Each row is a point on a tangle of strands that fork, close into loops and nearly touch. The rows are in no order.
(in the rows, 128 means zero)
Two points are linked if the straight distance between their rows is under 104. Some points are linked to none.
J_154: [137 184  76 143 151  71 139 111 120 116 148 173 171 111 141 129  90 121
 102 137  89]
J_459: [ 99 147 176 117 110  78  91 113 177 111 129  93  94 128 158 106  63 112
  99 130 113]
J_415: [111 194 118 130 162 137  99 109 145 124  68 173 149  99 137 141 152 145
 125 109 123]
J_706: [157 129  58 138 150 130 112 126 140 106  59 170 180 127 140 173 144 159
 122 108 180]
J_880: [133 126 167 150 111  77 123 175  81 151 169 119 140 116 111 135 132 117
  94 161  81]
J_884: [141 136  87  99 149 171 124  80 194 137  75 139 141 119 122 169 132 161
 109 118 103]
J_883: [ 96 114 135 100 152 130 117 102 186 108 102  94  71 146 135 148  88 137
 111 162 109]
J_383: [163 117 131 146 115 150 154 174 124 127 199 128 166 122 145 104 138 137
 168 147 140]
J_357: [153 134 148 132 119 124  58 145 114 143 176  72  47 136 111 112 166 109
 119 149 174]
J_344: [151  99 189 151 113 120 127 162 100 109 222  53  93 148 114 144 107  99
  94 139 132]
J_911: [137 125 134 125 149 107 135 122 107  88 194  65  43 127 105 134 117 100
 146 184 116]
J_617: [129 110  92  87 120 119 124  81 146 144 139  99  59 142  91 118 120 118
 129 157 132]
J_448: [179  98  99 122 137 137 128 147 116 153 141 122 153 164  99  92 138 151
  98 135 156]
J_438: [136 124  98 122 139 200 190  72 157 139  90 138 169 114 140 182 172 156
 169  63 113]
J_975: [ 93 149 103 115 151 124 160 109 122 121 132 114  98 165  94 126 103 128
 115 143  67]
J_705: [108 159 177 120  95 115  96 164 144 135 130 126 138 112 144  95 128 120
 138 131 113]
J_480: [127  87 187 153 131  86 122 171  93 125 183  85 107 144 103 141 101 122
  60 155 101]
J_696: [137  86 137 152 169  56  84 135 154 127 105 122 138 170 143 147  80 152
  66 151 116]
J_919: [129 105 135 129 138  79 153 114 125 121 151  74  32 133 102 147 106 100
 150 185 163]
J_860: [154 121  80 172 152  90 167 154  60  90 140 152 173 133 118 145 108 110
 125 138 142]
J_409: [100 196 167 113 122 150  91 124 164 146 125 149 119  99 156 101 130 118
 144 101 133]
J_362: [170  83 105 143 158 101 127 149 153 125 107 136 157 153 130 153  93 160
  88 166 133]
J_971: [141 142  92 135 148  52 128 127 122 156 169 153 155 133 118 115  88 135
  71 140  79]
J_56: [153 113 184 118 111 148 121 184 131 139 194 112 142 105 145  83 143 133
 175 139 142]
J_568: [136 128 113 123 103 151 166 107 160 116 107 141 211 143 136 139  92 141
 110 114 178]
J_764: [137 110 137 160 123 117 188 152 122  91 136 124 173 133 157 133  75 135
 104 151 157]
J_769: [125 114 175 171 124 134 113 192 111 100  79 138 146 111 173 147 133 134
 128 147 147]
J_817: [148 174  61 151 134 115 132  69 101 128  89 180 196 122 102 171 172 126
 146  58 134]
J_613: [159 101 110 131 142 118 111 130 113 152 206 111 119 164 102 103 111 128
  83 150 134]
J_14: [127 130 118 168 164 170 139 153  91 140  94 150 131 150 112 119 193 138
 136 114 153]
J_93: [114 137 149 115 107  79 125 111 184 123 150 121 139 131 149 130  50 127
  89 151  90]
J_234: [142  89 197 146 128 122  96 168 154 106 143  73  81 149 148 131  97 124
 109 164 133]
J_833: [123 160 130 124 129 129  93 115 161 125  34 164 161  76 139 192 149 158
 114 112 131]
J_873: [128 103 185 172 142  49  87 144 134 126 119 107 135 144 155 136  74 123
  75 143 110]
J_208: [101 122 164  89  82 145 107 140 159 161  79 113  98 122 137 124 167 109
 118 114 145]
J_53: [134 147 138 165 120 107 157 176  61  99 128 158 187  75 150 125 142  99
 188 111 142]
J_933: [135 112 160 100 155 172 125 119 146 158 128 191 158  93 170 136 195 143
 183  94 141]
J_735: [114 126 138  87  99 120  53 111 181 161  82 119  86 123 125 119 152 122
  99 129 124]
J_482: [111 103 157 131 167  94 134 122 134 111 199  67  78 147 123 138  40 131
 106 161  92]
J_286: [115  94 144 104  74  85  97 125 141 145 126 102 111 164 113 112 104 113
  66 126 147]
J_898: [151 136 113 112 119 157 125 112 137 146 129 161 169 130 130 120 154 144
 158 121 120]
J_487: [111  71 146 119 176  89 114 131  80 157 149  81  71 174  69 152 108 135
  55 135 136]
J_701: [ 79 189 133  98 117 163 147  93 137 125 104 118  81 125 109 124 140 114
 153 121  75]
J_19: [146  91 172 163 149 141 109 194 126 111 135  92 112 149 138 138 127 147
  99 166 122]
J_841: [159 145  83 126 140 161 158  66 154 120  82 147 173  96 131 201 135 160
 144 105  92]
J_430: [ 94 126 129 135 163 190 168 119 108 153  94 161 134 139 136 107 201 137
 159  87 133]
J_351: [121 127 164 112  79 113  98 159 127 130 148  73  64 129 118 105 138  92
 135 147 163]
J_976: [154 121 108 115 147  76 130 131 128 150 199 117 122 156 113 106  84 134
  98 164  87]
J_161: [127 100 175 108 127 176 102 171 144 153 120 158 130  93 169 117 181 138
 162 105 151]
J_50: [ 82 153 146 112 122 164 150 126  95 134 135 108  65 133 111  93 166  97
 176 123  90]
J_382: [140 121 100 147 132  88 191 119  96 117 127 140 183 145 112 141 112 128
 110 133  96]
J_820: [149  72  97  93 139 129 138 133 143 137 114 112 134 188 113 128 111 166
  78 148 139]
J_587: [132 156 158 149 106 110 155 178  54 133 165 125 150 126 110 107 157  97
 122 142  81]
J_282: [125 132 123 100 106 191 197  67 164 124 103 131 189 114 145 162 121 150
 158  80 125]
J_300: [ 94 133 115  99 142  96 111 100 145 133 134  97  52 139  96 135  94 109
 117 165  84]
J_739: [ 96 123 157 122 137 128  66 154 156 124  85  87  42 134 131 134 145 111
 124 160  96]
J_63: [109 168 134 125 117 158 152  69 112 137  67 162 170  95 116 166 159 143
 137  63 137]
J_652: [119 121 194 147  88 135 134 176 150 102  90 121 161 118 168 128 106 135
 118 127 167]
J_408: [134 152 134 145 103  95 120 131 134 113 101 166 182 100 145 144 113 127
 133 130 143]
J_678: [118 139 101 119 147 196 131 118 149 145 145 127  92 153 127  75 141 133
 149  99 171]
J_433: [ 99 174 143 135 125 117 162 133  71 121 171 109  93 133 101  98 151  96
 130 128  83]
J_654: [136 147 130 164  98 126 185 147  69 108 151 155 200 111 140 117 116 111
 161 107 124]
J_496: [156 115 124 111 151 162 143  71 136 159 122 197 180  80 165 160 210 159
 184  46 156]
J_766: [127 175  94 138  94 117 154  91  90 126  81 161 199 104 114 159 138 120
 114  78 146]
J_734: [132 128  72  76 103 138 139  77 144 172 145 122 101 157  83  89 145 108
 143 118 121]
J_708: [134  92  97 133 142 117 159 107 128 114  92 147 174 145 113 155 117 157
 116 149  99]
J_693: [ 97 156 163 123 109  75 112 131 123 125 167  88  61 130 134  92  80  96
  97 135 116]
J_910: [116 152 133 155 166 167 152 140 116  99 144 169 157 102 175 104 128 147
 213 111 155]
J_138: [139 114 135 135 144 165 125 153 144 111 163  90  58 149 120 115 113 132
 149 158 154]
J_780: [140 114  60 177 127 127 196  93  87 107 105 176 186 143 114 132 137 119
 162 104 149]
J_340: [142 116  58 141 132 104 100  88  94 118 108 195 172  95 118 150 178 122
 173  80 145]
J_497: [113 133 131 112 112 111 111 136 109 155 107 132 120 143  84 130 153 124
  91 150  65]
J_168: [149 140 116 141 151 155 142 115 137  89 133 181 192  71 178 135 114 138
 213 102 174]
J_510: [111 144 132 126 139  89 138 101 120 125 191  77  59 146 113 115  56 103
  94 134 140]
J_314: [146 102 103 132 178 159 143 122 127 106 169  79  50 157 101 126 121 133
 144 175 112]
J_191: [129 159 131 145 149 133  82 162  94 160 141 124 108 148 105  93 184 150
 111 144 112]
J_495: [139 131 128 161 109 121 193 149  52 141 174 136 175 140 122  97 154 118
 149 113 109]
J_737: [ 97 115 135 110 142  97 133 102  72 134 148  80  57 165  60 134 119 103
  80 134 124]
J_316: [113 116 174 146 141 124 133 152 141  83 177  64  89 139 150 127  55 133
 114 159 125]
J_651: [131 176 107 121 117 122  99 119 104 170 194 128 109 127 113  60 132 106
 124 113 139]
J_325: [111 110 157  92 107 172  89 148 165 164 106 134  92  92 143 122 191 111
 160 109 133]
J_160: [153 153  73 127 104  77 109  75 110 112  94 181 194  78 116 170 116 135
 106  98 139]
J_69: [120 113 143  62  51 158 130  96 181 159 141 121 127 105 131 115 123 106
 160 113 138]
J_522: [167 113  58 131 127 138 118 101 119  80  83 175 184 105 132 182 121 125
 148  89 188]
J_632: [125 106 138 113 121 157 124 154 156 141 162 112  97 118 139  92 132 134
 167 146 109]
J_853: [ 96 123 130 120 146 175  73 140 192 120  82 106  51 113 151 128 139 125
 128 140 130]
J_28: [128 127 178 117  91  86  98 168 121 139 146  99 125 116 137 106 120 123
 109 165  75]
J_711: [118 117  94  99 153 173 146 113 183 105 105 111 113 141 143 139  99 143
 150 157  91]
J_609: [134  82 160 118  76  95 120 133 120 143 151  74  78 142 108 117 104 104
  98 156 149]
J_783: [113 120 135 116 157 221 156 125 138 144 131 141 106 138 160  99 172 142
 171  87 162]
J_397: [111 171 116 113  98 114 143 103 140 137 137 150 148 132 129 100 102 117
  94 112 119]
J_155: [158 133  74 117 162 144 102 110 180 138  80 165 162 149 131 145 143 170
 108 121 136]
J_698: [127 140 115 138 157 149 151 127 151 101 141 141 131 136 148 111  90 148
 143 161 102]
J_922: [148 149 157 177 147 142 100 190 102 117 146 119 114 141 138 114 154 147
 118 149 151]
J_127: [120 106 129 134 141 169 125 152 124 128  82 125 112 151 113 129 166 155
 111 140 133]
J_962: [130 186 122 129 111 121 129 150  86 144 205 110  91 138 122  92 135 113
 151 140  94]
J_246: [126 116 142 122 129  71  65 129 117 137 147  69  32 140  88 132 147 106
  96 166 132]
J_944: [136 139  86 131 112 135 127 105 126  92 116 181 196  73 149 149 111 114
 180  75 186]
J_977: [ 98 144 173 171 145  88 129 137 110 117 127 117 131 150 149 122  50 135
  69 136 130]
J_228: [143  82 102 127 143 198 175 130 148 127  81 159 173 103 154 167 167 149
 167 106 137]
J_151: [119 117  99  73 106 131  85  96 178 165 109 116  64 119 120 101 135 116
 143 144 146]
J_199: [131 147  71 164 138  95 118 126  55 110 116 191 174 114 113 133 170 102
 156 121 123]
J_294: [142 155 138 124 111 124 139  92 107 139 130 193 208  84 136 148 188 123
 204  76 112]
J_364: [142 110  91 105 122 161 125 109 129 157 151 128 109 171 100  72 148 120
 117 121 156]
J_847: [134 105 142 171 121 138 146 179  77 105  90 158 166 101 145 151 157 125
 165 137 152]
J_142: [134 114 139 116 100  89  71 132 151 155  91 120 128 150 119 104 136 143
  61 130 129]
J_345: [116 111 127 122 143 171  87 157 175 136  75 103  97 161 144 133 138 145
  94 142 141]
J_685: [117 166 119 144 157  96 150 128 136 101 133 151 144 117 148 130  67 125
 116 158  57]
J_384: [123  63 145 122 156  82  83 118 133 148 145  67  47 158 102 163 111 128
  92 162 120]
J_164: [152 114 118 156 150 180 181 146 123 107 162 148 167 126 154 107 136 144
 185 134 137]
J_464: [ 75 207 167 100 112 165 131 112 144 133 115 146 128 100 131 116 149 120
 172  91  95]
J_457: [106 130 160 125  97 165 158 134 157 116  91 137 170 125 154 129  99 136
 122  97 167]
J_668: [142 104  73 168 113  80 119 147  63  96  93 176 174 113 115 145 133 112
 124 110 151]
J_917: [132 119 102 147 119 135 188 116  98 110 104 147 196 155 118 122 121 127
 127 100 184]
J_574: [122 107 139  71  66 139 133 141 165 145 179 104 101  94 139 106 132  99
 196 135 133]
J_102: [130 147 137 117 132 177 135 107 162 133  47 158 159  88 143 192 167 156
 122  74 144]

How many points has the smallest loop of links through each point below? Write none if it is on no loop.
J_154 -> 13
J_50 -> 9
J_841 -> none
J_817 -> none

A fork is a point with three links, a tip a point with one. Leave the first point through the second and follow the links. Name the first fork or tip that comes.
J_841, J_884 -> J_632
J_739, J_853 -> J_364
J_780, J_917 -> J_587
J_56, J_383 -> J_438
J_495, J_654 -> J_780
J_362, J_708 -> J_766
J_191, J_922 -> J_93
J_737, J_487 -> J_735
J_142, J_286 -> J_737
J_93, J_459 -> J_191
